Points on a hilly landscape, in no order, each with its height.
A ball rolls from a point to the lowest of its 2 nearest points, and stops where none of them is lower. Distance is the straight distance between rows; heights are no part of it.
bosit: [ -7  22  12   4  -5 -19  -3  -9  -1  12 -29  -5  21  -4  13  14 -29  13
   4 -24   4 -33 -19 -14  17  34   9   8 -39   0  -3  -8  44   3 -17 -26
 -29   7   8 -17  -7   0  -9 -11   0   1]  height 253
taku: [-22  16 -23 -19   3  20  17 -23  -2  13  21 -46 -26  29  50  -7 -33   1
 -21  37  -6 -22 -23  -2 -10  -4   1 -17  12  18 -18  11  28  23  23 -26
  15  33  28  15 -26  -7  -8   5  33 -25]  height 580
Kob: [-49  11 -21 -13  -8   9   0  -7  10  16  14 -32  -8  15  44   5 -28  14
 -28  37 -23 -21  -5 -16   3   2   0 -11  -7  18  -5  -2   1  17  17 -35
   7  27  31  15 -32 -13 -21   0  18 -26]  height 605
nekeg: [  3 -21  -7   6   0  22  -1  11   7   3   7  -5  28   7  -3  -2  14 -23
   6   5  14   6 -18  11  -3  16   9  -3  24   3 -10  19   7  -7  -1  20
   1  -5  25 -27   5   7 -27   7   7  16]  height 712
goz: [ 39  -9   0  19  -9  -6  14  -3   3  16 -10  -4  18  11 -19  -8  -7 -34
  10 -20   0 -10 -56  29 -18  22  17  -7 -15  -6 -26   2  38   5 -10  10
 -15  -3  32  -6  -5  11 -23   3  16  -3]  height 771
Saza: [-28  12   0  -3   0  -2 -37  -1  -3  -5  13  -2 -21   3  36   5 -11  28
  -1  16 -13 -15  28 -40   2  -8   4   7  -2  25  35 -17 -41  -7  12  -6
  27  16  -9  24  -6   1  -4  -2  -1  18]  height 649
Kado: [ 34   4   0  10  -4  -3  21  -8 -21   3   1 -16  -5   1 -10 -12   2   1
  15  11  16   3  -7  22  -1 -11   8 -13   6  -1 -25  37  37   4 -12  29
  20  -6   3 -32   6   2  24  -7   9   2]  height 673
tagab: [  0  -6 -21 -15   7   1  24 -22  -6  21  26 -28 -32  32  36  -2 -16   3
 -20  34   5   9  11   3 -21 -33  -8 -30  18  18 -25   9 -18  17  19  -9
  38   3  21  19 -16  -4   5  -2  36 -37]  height 632
laba: [-44  -3 -10   2 -11  14 -16  26   4   5   4   3  28 -10  20   0   9  -6
   3  22 -23 -13 -22 -10  -8  28   4  -3  12  19  13  -4 -15  -3  11  14
   8  16  36 -14  -5  -4 -45   3  -5  11]  height 757
vivib: [ 29 -11  12  -3  -8   5   2  26  -5  -3  -7  17 -30 -23 -23 -16  29   2
   4  -1 -20  20   8  -5 -18 -29  10 -20  30  -7  17 -25 -40   7  12  25
   4  -8 -13  36  -6   8   9  -2 -36   1]  height 834
seme: [ -5  17  16   9 -15  -9 -26  -3   3 -10   1   9 -28  -6   8  16  -7   3
  14 -18 -13 -19 -18 -38  -8  24  15  24  -1   5  35 -20 -20 -17  26   1
  -9   6 -26  19   7   1 -14  10   6  27]  height 700
fas: [-13  -2 -15   1 -15  18  12   9   8   0  -2 -21  15 -10  17  -1  -9 -23
  -9   7 -21 -27 -58  14 -16   7   2 -29   0  15 -10   5  23  27  19 -20
  -3  23  44   3 -21 -17 -36  22  27  -1]  height 269
sinat: [-43  14   3  -7   0 -14 -22  -7  -1   9  -2  -3   3   0  31  10 -23  20
 -13   6 -10 -25  23 -35  12  -5  -8  -5 -27  14  21 -16 -14   6   9 -23
   9   9  14  13  -8  -2  -6  -9   9   3]  height 604
Kuga: [ -5  12 -20   5 -12  -5  47 -12   7  31  -3 -19  -1   1   0   4 -18 -11
 -11   0 -13 -20 -55  23 -12  17  -5  -5 -12 -11 -37   2  35   6  13 -15
 -16   7  18  -3 -13  -8 -10   3  32 -35]  height 419
Gono: [-18  20   0 -20   6  12   8 -14 -15  21  -3 -31  20  19  36  -3 -24  -2
 -12  21   9 -26 -14   7  11   7   0 -15 -15  16 -17  16  52  31  -5 -33
   4  25  41 -20 -19  -3  -7  -2  17 -10]  height 448
tor: [ 24   2  -4  -1   6  11 -19  -2   6  -1   7  23   2  41  15  -2 -11 -14
  -5  -4   9   5  -1  14 -12  43  10  51  -1   1   4   1   3 -29 -23 -12
 -25 -19 -22 -12   7  22 -21  -7 -18  14]  height 760
Vusu: [ -1   2  16 -25  12  16 -20   4  -7 -40  -5  31  16 -17 -11 -11  35  21
   7  -2  22  32  51  20  32 -35  -9   6  18 -11  18  10  -8  13 -39  10
  -8   5 -32   2  19  -3  30   6 -48  18]  height 742
Meris: [  0  11 -19   0  10  12  15  -6   8  21  -4  -3  24  27  12  -5 -23 -12
   0  12  13 -13 -24  25 -12  50   0  50   1 -12 -31   7  31 -23 -15 -11
 -28  -8   7 -26  -4  12 -21 -10  -6 -13]  height 555
bap: [ 38  -5  -2   9  -4 -21  31 -27 -12  14   0 -21 -32   8 -12   1 -12   0
 -10 -15   0  -2  -5  -4 -16 -35  -2 -30 -15   0 -19   0  18  16   7  -3
  18  -4  -3  18  -3  -5  27  -7  32 -24]  height 715
Dopok: [  9 -19   5   9 -11  10  -1  14  -1 -14   7 -12 -37 -28  11   8   5  14
  -2  -4   1  31  29 -28  20 -33   4 -33   8  11  19   8 -34   8   9 -12
  23  24 -28   1  -2 -20  18   9   4  14]  height 667
gamu: [ 39  -3 -11   2   0   4   7  -9   7   9  11   5 -33  26 -12   2 -13 -21
 -15  -6  -5  -2 -28   8 -33  -4   8   4  12  -9  -9 -17  -9 -22   7   0
  -3 -20 -10  27   0  16  -6   0  18  -7]  height 803
tid: [ -1  -2 -27  -1 -21  20  31   4  16  12   0 -18  11   4   4  -1  -8 -34
  -6  10 -11 -14 -82  30 -30  25   7  -7  10   1 -30   9  29   8  16  -9
 -12  14  33  -9 -12  -9 -37  17  26 -20]  height 344
zod: [ -4   4 -13   5 -22  12   6   1  17   9   8 -21 -27  -1  30  18 -31  -6
 -17   6 -11 -16 -39 -17  -6  21  15  -4  -2  15   4  -2  10  -2  18 -26
 -14  17   6   0 -14  -7 -32   0  21  -6]  height 684
tamud: [ -1 -22   1  11  -8  -2  -9   3   1  -6   1 -12 -12 -14  27  -5 -10   8
  -1  -5  -6 -11  20 -42 -11 -42  -3 -46  -7  21  18  -7 -40  22  22  -8
  41  18  18  38 -12 -10   5   6  28   9]  height 502
Baso: [-43   7  24 -19  -1  -5 -24  11   4 -21  14  14 -16 -15  -2   3  16  17
   9  19 -23   5  39 -32  15  -6 -10  34   7   5  52 -25 -51 -10  31  20
  15  10 -22  28   6  -9  14   9 -22  18]  height 759
dera: [-35   6  -6 -23  38   9   6 -20   5  -4  16  -3   0  13  -7  -6   8   2
 -10   9  13  -7  31  11   1 -30 -22   7  15 -16 -10  14  -7  -1   3  14
  27 -18  -5  15   6  -7  25   7  16   1]  height 732
Nuru: [ 17  19  -5  -6  -1 -15  -5 -21 -15  10   2  -6 -33  13  19  10 -23  34
 -16  21   4  -1  26 -11  -3  -3  11   7 -12  15   4  -1   7   0 -18 -22
   6  -1 -31 -16  -1  10  25 -23  -3 -11]  height 828
ruf: [ 18   4 -22 -11  10  21  28  -6   2  24  11   6 -10  52  -7 -12  -7 -28
  -5  16  14  21 -31  45 -34  30  -8  31  20 -17 -37  16   8 -24   0   7
 -11 -24   9  -2   5  20 -12  -3  11 -24]  height 615
Bidep: [ 16  20   8  -1  28 -22   0 -22 -10   7 -17   8  38  15  -9  -4 -19  -1
  10 -19  24 -26  -6  22   0  18  -2  11 -34  -9 -25   2  44   2 -36  -8
 -18 -22   4 -19   1   5  21 -12  -1 -10]  height 920
mogov: [ 11   4   3  24 -16 -20  13   8   4   9 -21   8  24  -3  -9   9 -15  -8
  15 -24   0 -17 -39  -2   8  51  12  28 -27 -12 -11  -5  27 -19 -12  -6
 -43  -2   2 -19   2   4 -25 -11  -5   1]  height 371
Vituf: [-13   3   8 -17   3  12 -34  17  -6 -23  15  15 -31  -4   7  -5  18  21
   9  15 -11  19  36 -18   6 -10   8  18  27   7  40 -13 -51 -14   8   6
  15   8 -42  17   3   2   8   3 -38  24]  height 722
Zekeb: [-11 -13  -8   5  -5   6   7  -3   9   4   8 -17   1 -10  19  -2  -5 -19
 -15  -7  -9 -15 -25  -6 -11 -20  -2 -43  -5   8  -2  -2  -7  24  27  -9
  19   5  29  21 -18 -19 -19  16  42  -4]  height 378
guso: [-37   9   1 -14  10   1 -19   5  -1 -12   1   4  11 -16  13  11   4  30
   4  19   8  12  55  -9  36  -6 -13   4 -10  12  17  14 -10  -1 -22   0
  13   3  -9 -23   3  -4  17 -12 -13  13]  height 669
Zorog: [ 17  21 -13   0 -14   2  33 -19   9  17  -5 -12  -5  25   6   1 -38  -9
  -6   0  -3 -30 -59  10 -13  42  12  29  -7  -9 -28   3  46 -13  -6 -17
 -35   4   6  -3 -10  10 -18  -8  12  -8]  height 503
Romu: [  7 -12 -14  -7   5 -13   1 -21  -5  17  21 -15 -19  36  25   5 -21  11
 -31  13   4 -12  22 -10 -24 -36  -9 -14   5   8 -12 -18 -21  12  12 -27
  23  -4  11  40 -12   1   1  -2  27 -27]  height 576
nali: [-38  12 -22  -7  -3   5  12   4   4  25   3 -14  14   1  19  -2  -7   6
  -6  39 -10  -6  -4   7   4  18   3  12  10   7 -21  17   9  -5   2   6
   8   5  22 -32 -10  -3 -14 -15   0 -15]  height 484
Les: [-12   5  20 -11  30 -13 -24 -10   4  -7 -11  26  38   0  -9   9  -2   1
   3 -29   9 -17  24   5  14   0 -21  12 -31  -4  12 -22  -5   1 -21 -14
 -11 -25   1   6   2   3   1   2  -6  13]  height 482
Felo: [  7  -3  18 -19  11   6  -3   9   0 -19 -16  32  20 -26 -33 -24  40   4
  10  -9   6  22  31  27  13 -40 -10  -6  22 -20   6   0  -3  22 -22  38
  -7 -14   4  19   7  10  24  -5 -51  12]  height 675
vanu: [ -9 -11 -10   4  -4  -5  -2 -20   7   4  13 -26 -11  20  32  -1 -22  -3
 -32  -5  -5 -25   1 -22 -24 -40  -9 -35  -7  14  -8 -14  -8  31  32 -36
  19  13  26  55 -17 -11  -8  11  45 -25]  height 493
tono: [ 43  -4   6  -7   2  -9   1  -1 -11  -5  -3  15 -32  -4 -20  -4  15  10
 -11  -7  -6  23  26   9  -6 -40  -4  -9   8 -14   6 -22 -22   6  -8  -3
  -9 -13 -32  32   1   8  18 -10 -34 -14]  height 801
Lenom: [-26  -5  -8  11 -20 -17  -3  -9  21  -3  11 -23 -27   3  39  19 -30  14
 -28  -1 -18 -24   4 -46  -7 -15  -5  -8 -16  11   9 -21 -14  11  38 -38
   2  24   3  45 -17 -12  -5   2  31 -28]  height 589
kemos: [ -7 -16   9   1   5  -9  -7   8   6  13  -3  17   8  -4 -11   1   9  -8
 -13 -12 -13   5  16   0 -12 -25 -16 -26  -2   0  12 -26 -41   8   5  -2
   6 -17  20  31  -5   3 -15   4   3   1]  height 904
Duz: [-22  21  17   7  -5 -20 -27 -18   9 -14   1  -7 -25  -7  15  25 -21  26
   0 -22   2 -14   5 -35  20  14   3  25 -25   5  31  -9  -6  -7  14 -28
  -7  19 -39   4  10  -7   8   8  14  17]  height 739
kovi: [ -8  -2  23   1   1  -1 -21  18  -2 -15  -7  23  18 -19 -16  -4  27  -9
  23  -9  -2   1   3 -14   6  12   3  18   6  -1  28 -12 -13 -11   8  29
  -7 -10  -7  -6  18   4  -8   7 -24  29]  height 534
sez: [ -8   6   6 -16  27  -5   3 -24  -6   7   1   2  18  14  -1  -1  -3   1
 -10  -6  18  -7  24   8   5 -29 -15 -20 -13   1 -13   6   6  11 -16  -6
  17 -15  13   6  -1   0  18  -1  15  -2]  height 799
tig: [ 16  -8  20  -4   4   8 -16   2 -10 -34  -6  16 -14 -31 -17  -6  35  19
   5 -23  16  42  37   0  34 -46  -5 -18   2 -14  23   3 -17  23 -19  -6
  -1  22 -49  13  16 -16  29  19 -33  20]  height 797
fot: [ -1  12  28  -7   8 -19 -22   7  -9 -22 -20  31   3 -26 -10  14  13  27
  11 -19   4  25  38  -2  28  -4 -17  15 -25  -7  27 -16 -10   4 -18 -13
 -21  -5 -34  -3  15  -4  17  -3 -44  -2]  height 623
bez: [-42   4  11  -7  15  -2 -24  -3   2   1 -15  11  53  -5  10   5  -2   0
   7 -16  12 -29   8  -4  20   7 -17  -2 -34   4  12  -8   6  10 -15 -12
  -4  -2  31  -4   5   3 -19   5   6  20]  height 377
teko: [  6  11  -6  -4   1   4 -22  -2  -4  -8  17   2 -36  14  11  -7  -3  18
  -2  23  -9  -4  21 -19 -15  -2  19  18  21  13  22  -9 -29 -22   1   4
  19  -2 -30  11   0   9   8  -6 -10  19]  height 689
karon: [  0  -4  -7  -9  27   2  14  -4   9  10   3   8  15  15 -18   3   2  -7
  -4  -2  23  20  19  35   3   7 -14  28   7 -24 -29   7  11 -15 -16  -4
 -14 -27 -14 -19  -1   5   7  -2 -10 -23]  height 477
Ril: [  1  10  10 -13  20 -19 -19  -7  -3  -7 -10  28   5   8  -3  14  -8  22
  -7  -9   9   1  36   7  10   9 -12  28 -26  -1   6 -20  -4  -7 -27 -29
 -22 -29 -27 -10   2   6  13 -16 -23 -10]  height 564
bidib: [-17  -5  15 -12  14  11 -18  15  10 -20   6  30  17  -3 -22  -5  26  -2
   8   3   2  20  29   9   8  14  -5  42  25 -14  16 -10 -18 -16  -2  18
 -18 -18 -23  -7  11   7   1   3 -41  12]  height 476
Tofib: [ 19  13  20  12 -16  -3 -24  11  -8 -24  -3  27 -33 -15 -16   6  14  12
  17 -19 -10  27  -3 -17   1  20  12  35   2  -9  40 -15 -17 -22   1   2
 -26   5 -60   9  22   2   5   7 -38  19]  height 711
dus: [  9  -3   2 -17   5  -3  31 -30 -16  38   5 -19 -11  26  21   5 -17   1
 -22  21  18  15  11  19  -2 -24 -14 -34  -9  10 -28  12   8  30   3 -23
  23   2  21  -7 -13   2  10  -9  34 -36]  height 681
vuno: [ 51 -21  11  23  -1 -10  -4  -1  -8   0  -8   4  29   3 -34 -13  12 -27
  27 -26   5   7 -25  32  -2  11  16 -17  -8  -6 -17  11  28   8 -25  34
  -5  -5  32 -11   5  11  -4   1   4  14]  height 725
supo: [ 40   5  -1  16 -19  -4  12  -7  -3   0   1 -13 -19   1  -7  -6 -18 -19
   7 -17  -6 -26 -58  -2 -20  12  26 -19  -5  -1 -11   7  32   2   7   9
  -1   4   8   2  -6   0  -5   7  28   9]  height 762
ruli: [ 10 -10 -17  16   2  10   6   9   8   1  -9   4  43  19  -5 -10   4 -12
  16  14  20   6  -4  18  -3  42   2  47  12 -12 -27  21  25 -28 -15  13
 -28  -8   6 -45  13  15  -9 -14 -24  -5]  height 588
lilo: [ 22   9  -1   2   3   4   7  -5  -8 -21   7  -5 -40 -13 -24 -20  15  14
   0  11  -3   8  12  -8 -10 -25  16  10  23 -13   3  12   0 -14   3  19
  18   4 -52   9  10  -7  43   5 -11  13]  height 422
lebi: [ 11  14  -5 -11   4  14  18 -22 -14  18  13 -32  -6  20  30  -8 -22 -10
  -7  22  12 -20 -28  10 -13  -1   7 -17   6   8 -21  21  41  18   8  -7
  17  13  23 -11 -11   0  -8   3  31  -3]  height 510
lege: [ 12  -2  31   3  -6   0 -15  17  -5 -32 -13  25  17 -30 -41 -13  42  -6
  32 -23   5  25  -3  -1  19   0   7  22   6 -22  28  -7   4  -1   2  36
 -25   1 -21  -1  22   4  14  19 -43  22]  height 599
vuf: [-11   1   0  -6  10  -4 -18  12  -7  -7 -19  12  40 -12  12  11   3  28
  16  10  18  13  43  -2  30  16  -9   9 -10  12   4  12   6   2 -35   2
  -8  -5   8 -46  12   8   5 -24 -30   3]  height 655
leru: [ 42   8   5  19 -12  -9   0 -13 -12 -11   4 -12 -29  -2  -4  -3 -12   4
   6 -20   2 -21 -23 -20  -8  -7  25 -15 -10   7   7   9  16  -8  -5   4
   9   7 -26   4   6  -2  20   9  20  22]  height 686
Beneb: [-32 -16 -11   2  17  -7   1   8  12  -6 -26  10  87 -14  -7  -2  10   0
  23   3  25 -13  13  23  21  28 -25  38  -8 -11 -20  -2  12 -10 -15   6
 -23 -11  20 -36   8  -1  -6  -7 -18  -9]  height 360
zaz: [  1   8  19  13 -10 -17 -15   7 -15 -12 -13   5 -17 -30  -5  19   8  28
  12 -19   0  18  20 -22  35  -3  -3 -12 -25   2  24   0  -2   0  -8 -10
  -3  12 -29 -14  13  -7  17  -4 -13  14]  height 683
pur: [-57  -9  -2 -14  16   9   6  -6  14  -1  16  -7   9  -1   3  -7   7  -4
 -13  14  -4  -4  31  -9   6 -32 -18 -13   9  -2   4   3 -31   5  11   9
  33  -6  17  25  -4 -12   5   6  23   4]  height 656
vedut: [ 32 -12  -4   8 -22   8   0  24   5  -2  10   5 -56  -6   0  21   1   8
  -6  -1 -12  28   1 -22  -8   0   6  -5  11   4  18 -28 -42 -19  11 -13
  -7   0 -26  12  -2   6 -14  -4  -9  -6]  height 741
letan: [ 18  -6 -12  -3   7   0  37  -8 -21  24   0 -18 -19   8  -6 -17   8 -10
   8  14   3  13 -14  36 -22 -23 -10 -31  26  -5 -34  29   9  16   8  32
  32  -9  27  -7   1   2  19  -6  22 -24]  height 730
Soze: [ 44   1   9  13   7 -13   7 -22 -14 -16   4  -1 -30  -2 -32  -8   6   1
   0 -25  -1   5  -2   2  -1 -26  11 -10  -7 -13  -3   5  15  -3  -8   9
   4  -1 -49  16  13 -10  38   8   2   7]  height 567
bama: [-38 -19   0   0  -5  12  -9  13  17 -13  20  -6  -9 -15   9  -5   5  -8
  -5   9 -12  -4  18 -30  -8 -28  -4 -27  14  14  18  -9 -53   4  36   8
  38   7  12  31 -11 -18   3  13  23  11]  height 583
Bak: [-60  -1 -18  -3  -1   4   3  17  11   0  -7 -11  50 -13   1  -1  13   3
  14  35  -4 -12   1   3  15  25  -5  31  13  -3 -14  17  10 -13  10  25
   3   6  28 -39   4  -5 -14  -7  -8  -4]  height 442
nobi: [  1  19  15 -10   5  -5  -1 -20 -16  20 -17 -13  19  15  26  11 -34   1
 -16 -12  14 -33 -14  -6  14  11   4 -19 -42  11  -8  -6  46  30 -15 -50
 -17  15  25 -12 -19   3  -3  -1  14 -13]  height 372
Rugi: [-36 -14  -1   0  11  -6  -2   9  10  11 -22   7  85 -13  -1   2  13 -10
   8  -4   4 -14  -6  17  16  20 -22   5 -16   0 -14  -9   6   8 -12  -5
 -13   0  41 -18   2  -2 -31   5  -4   4]  height 287
pofev: [-11   9  -2   4  -4  -7  -8  -3   3  16   0   3  -2   6  14   7 -16   1
 -11   6 -13 -22  -9  -9  -6  15   2   2  -8   9   8 -15  -3  -4   3 -13
 -10  -6   6   7  -7   3 -24  -4   4   4]  height 648
zuf: [ 18   0 -22   0  12  11  33  -7   4  30  -6   6  36  50  -3 -21 -11 -31
   7   2  22   2 -46  53 -25  45 -16  37   0 -20 -53  10  29 -15 -16  -4
 -21 -12  22 -11  -2  21 -19  -6   4 -31]  height 586
Kiso: [ 36   8  13  20   5 -14 -15  -9  -3 -25  -4  19   6   3 -34  -8   1  -7
  20 -28   9  -1 -14   3   4  23  18  23 -14 -12   5  11  33 -22 -23  11
 -22  -2 -40 -11  21   2  18   9 -11  21]  height 827
lepo: [ -6   7   8  16 -20 -26 -17 -12   7  -9   4 -15 -37  -9  23  22 -23  21
  -8 -21  -8 -22   4 -58  -1 -12   5  -6 -22  14  26 -17 -14   4  31 -29
   4  24 -25  37   3 -12  10   7  24   3]  height 665
pusop: [ 34  10  -3  14 -10   4 -20  11  -4 -14  -3  27 -24  13   1  -1  -2  11
   8  -5  -2  24   3  -6  -3  42  15  42   0  -1  19   3  -1 -34 -24 -10
 -26  -2 -47 -20  21  18  -7 -12 -35  17]  height 740
giz: [ -4 -19   2  -2   9 -11  20  -3   3   4  -5  -2 -13 -14 -24 -10  19 -10
 -13 -11 -18   7  21   7 -16 -51 -21 -34   9 -12 -10  -9 -28  21  14  18
  25 -14  15  39  -6  -9  22  -2  14 -19]  height 856
tos: [  4  -3  11  18  -7  -2 -23  12  -9 -18 -13   4  35 -20  -9   4  11   2
  31 -16  14  -4  -4 -11  24  17   8   5 -10   0  11  14  21  -8  -7  23
  -9   6   5 -34  25   1  -5   2  -9  27]  height 598
Tavu: [ 16  -5  -1  -6   3   3   5   9 -11   6   4   6  -8  -6   3  -3  11  10
  -4  15   6  27  32  13   9 -22  -4 -23  19   3   5  12 -16   9 -20  13
  11  -8   2 -13  -1   9  10 -14 -23   3]  height 568
tafi: [-19  15  16   5   2 -19 -18  -7  -9  -6 -13   1  16 -16   6   5  -8   7
   7 -27  -4 -37  -2 -29  14  -9  -4 -18 -39   3  25  -9   7  15   4  -1
   7   9  14  14   3  -8   5   5  18  27]  height 508
tino: [ 38 -12   0  -4  -4   9   2   9   3  -7  14  18 -36  14 -28   4   9 -11
 -14  -8  -7  26   4  13 -15  -7   4  10  22 -20   2 -20 -23 -18   0  -5
 -18 -19 -32  23   7  14   2  -4 -19  -6]  height 770
zume: [  9   1  16  -8  26  -9  -7  -6  -2 -13 -17  29  35  -5 -32  -8  18  -4
  13 -20   7   4  21  26   5 -10 -18   8  -9 -14  -3 -10   9   6 -30  20
 -13 -30  -3   3  11   1  20  -4 -24   7]  height 587
gove: [ 33 -17   4  17  -2   5  -4  21   6 -12 -16  26  31   5 -28 -11  24 -20
  18 -16  10  24  -5  16  -1  33   6  34   8 -16  -3   2  10 -23 -16  20
 -41 -13  -4 -24  15  21 -10  -7 -42   3]  height 624
lubu: [ -1   2  -5   5 -13  16   3  15  13 -17  15  -6 -33 -10 -20  -3   9   1
   3  15  -6  17  -2  -5  -4  13  23  29  31 -11   6  15   0 -27  13  20
  -2   0 -41 -17   8   0  15   4 -12  13]  height 526
bifed: [-17  -5  -3  -6   5  21 -26  16  -2  -4  10   3  20   0  21   2   8  -8
   6   7   8  -6   1  -8   3   8   3 -13  16  21  15  17 -15   1  -4  18
  18   8  24 -15   4   7 -28   8   4  36]  height 737
vege: [ 24 -24  24   8  -4  10   4  16   6 -22  -9   5 -12 -42 -36  -9  37  -4
  10 -34   3  39  11   5  26 -35  -3 -32   8 -17  13  -1 -11  20   1  19
  -3   4 -20  13   1 -12  18  13 -19  10]  height 865
Vav: [ 26 -15  -2   8  -3   7  -8  -1   8  -9  11  -3 -24   1 -11   0   3 -22
  -3 -23  -6  -9 -19 -17 -26 -10  14 -19  16   2  11 -19 -24  -8  21   6
   9 -11  -7  32  -4   1  -8  16  25  14]  height 845
dugar: [-23  10  11  12 -15  -1 -28  18 -11 -11  -4   2 -14 -37  21  11   6  22
  29  -7  -4   5  14 -43  28  -6  -2 -13 -15  20  39   5 -28   3  10   8
  26  27  -7  -7  11  -9   8   1  -2  31]  height 738
Duk: [ -6 -15  -6 -14  19  20   0  12  19 -17   9  15  20   9 -24  -1  28  -9
   0   7  22  41  26  29  12  11  -5  38  35 -25 -13  15  -2 -19 -13   9
 -28 -17 -17 -23  14  10   6   4 -34  -9]  height 413
gof: [ 69  -2   6  28  -7  -4   7  -1  -5  -7   2  14  -6  13 -42 -17   3 -24
  18 -26   4  13 -29  22 -11  14  22   9 -10 -15  -7  15  33 -14 -23  24
 -21  -9 -13  -4   9  13  14   0 -13   8]  height 779
vesu: [ 33  -5  22  17 -20  -5   2  19   4 -17 -10  21 -23 -28 -45   6  21  -4
  15 -29  -6  30 -14  -2  12  10   9   9  -3 -24  21 -14   0 -11   1  14
 -32   0 -39   3  15   2   6   5 -31   2]  height 666
Sukud: [-14 -12 -25 -10  -4   7  22  15   8  31   5   9  -1  19 -10   8   9 -17
 -22  23 -14  22  -6  34 -22   4 -10  -3  19  -1 -24 -10 -30  -6  -1  -4
   2 -22  22  -1  -9   1 -28  -3   0 -30]  height 800
noso: [ 38   4  -1   3 -21 -20  22 -18 -17  24  -1 -18 -39  10  11  14 -29  17
 -20   5   1  -1   1 -12  -8 -11   9 -16 -22  15  -8  -9  10   4   2 -26
  -1   5  -6   0  -7   6  13 -20  14 -20]  height 792
sas: [  5  -4  -3  12  -2  -2 -12  18  -9   9 -17  10  37  -2  19   9  -1   3
  14  -3   7   6   2  -1  14  35   1   8 -11  11   0   3  12  -7 -19  -5
 -20   3  21 -44   7  11 -32 -12 -19   8]  height 621
fet: [-55 -12 -12 -13 -10  19 -13  26  15   8  19   9   2   2  12   3  13  -8
  -9  36 -26  11   5 -10  -7  22   5  -2  26  17  14 -11 -49 -14  19  17
  14   4  16   1 -15  -6 -35   4  -6  -3]  height 769
sito: [-28 -10 -15 -11  -9  20   7  25  16  10  17   6  -6   2 -24  -3  24 -19
 -10  25 -20  18  -8   6 -23  20   6   9  40  -7  -4 -10 -32 -19  23  22
   1 -15   7   0  -6   0 -17   3  -7 -13]  height 784
Subu: [  0  -2   0  -6   0   8 -13   8 -15  -5   7  -7 -19 -11  23   3   3  28
  -4  16   8  23  51 -11  24 -27   2 -24   9  20  17  22 -26   8 -20  -8
  32  19 -14 -15   2  -2  19  -5 -10  21]  height 613
tima: [-49  14 -24 -13  11   9  19  -2   6  25  -4 -16  44  10  14  -6   3 -10
  -7  26  -8 -22 -29  29  -8  16 -15  10   7  -2 -30   9  22   5   3 -11
   3   8  38 -13 -12  -5 -30   9  11 -22]  height 516
Dobor: [ 12 -19   5  16  -1   4  -8  10   0 -16  -4  -1  34 -14 -35  -7  28 -21
  24 -19  14   5 -14  13   7   1   5  -7  14 -12  -6  14  18  -2  -6  39
  -3  -8  18 -21  17   5   3   8  -3  26]  height 664
lomi: [-67  14 -23 -24  11  15  18  -7   9  20   7 -26  24  16  29  -6 -11  -4
 -25  34 -21 -21 -20  22  -6  -7 -17 -18  -3   5 -23   6   7  24  18 -40
   8  24  43  19 -28 -21 -27  19  22 -32]  height 558
nifi: [ 28  -9  -2  14 -18 -10  23 -16  -3  -3   0 -33 -28  -9  13  -5 -16  -8
  -8 -19  -6 -31 -28 -18 -13 -30   7 -48 -13  12 -14   6  19  25  25  -5
  24   9  12  17 -14 -19  17   3  47 -10]  height 561
Mog: [  4 -21  -9  11 -24  10   7  28  13  -1   8  -7 -39 -29  11  21  -3  -1
  -3   5 -13  27  -2 -25   3  -5   2 -31  12  17  17  -2 -37  -3  27  -4
   9   8  -6  -5 -14 -12 -11   5  13 -10]  height 713
Keved: [-11  -4  -8   1  -2 -11  31   5  -9   8  -6 -14  -8 -22 -11 -16  10  -4
   5   7 -16  -8   0   8 -12 -36 -13 -41   8  -4 -22  13  -4  21  12  32
  43  -5  31   8  -6 -10  21  -6  22 -11]  height 788
pomo: [-30   7 -16 -17  14   9  10   6  -2  12   5   2  11   7   3  -8  14  11
   2  39   1  15  31  20   4  -1 -10   6  30   3 -17  23  -5  -5 -13  23
  19 -12  19 -24  -2   2   6 -17 -17 -11]  height 523
nud: [  2  14  11  -3  16 -21   8 -32  -9   4  -9 -11   8  11 -10   3 -19  10
 -10 -19  15 -23   6   4  14 -12  -3  -7 -38  -4 -19   7  37  10 -15 -15
   4 -10  -9  -9   1  -6  36  -7  20 -13]  height 863
Vukik: [ -4   4  27   3  -6 -22   1  -4   6 -13   0  11 -23 -19 -26   6  10  -1
  -1 -14 -21  -9  -1 -25  -7  -6   1  24  -1 -11  28 -30 -19 -15  35  14
  -6 -12 -30  31   7  -5  13   7  -1   9]  height 756
giri: [ 33  -1 -10  17  -8  -1  24  -3  -4   5  -3  -9   8  11  -9  -3  -9  -4
  12  10  18  14 -14  22   6  24   9  20  -2  -8 -24  33  46 -16 -14  10
 -14  -5  -4 -42  10  10   9 -11   0  -8]  height 625

For each start below, name the point where the ball stops.
tig | Rugi
pusop | Duk
giz | Meris

Call two points neighbours if one is among the 2 nearest of the other. Go from one point of each pair to the other, from neighbour to neighbour, staying as low as possible. Name the highest point that can't be avoided.
seme and Meris | Duz
sinat and lilo | teko
sinat and bosit | Kob
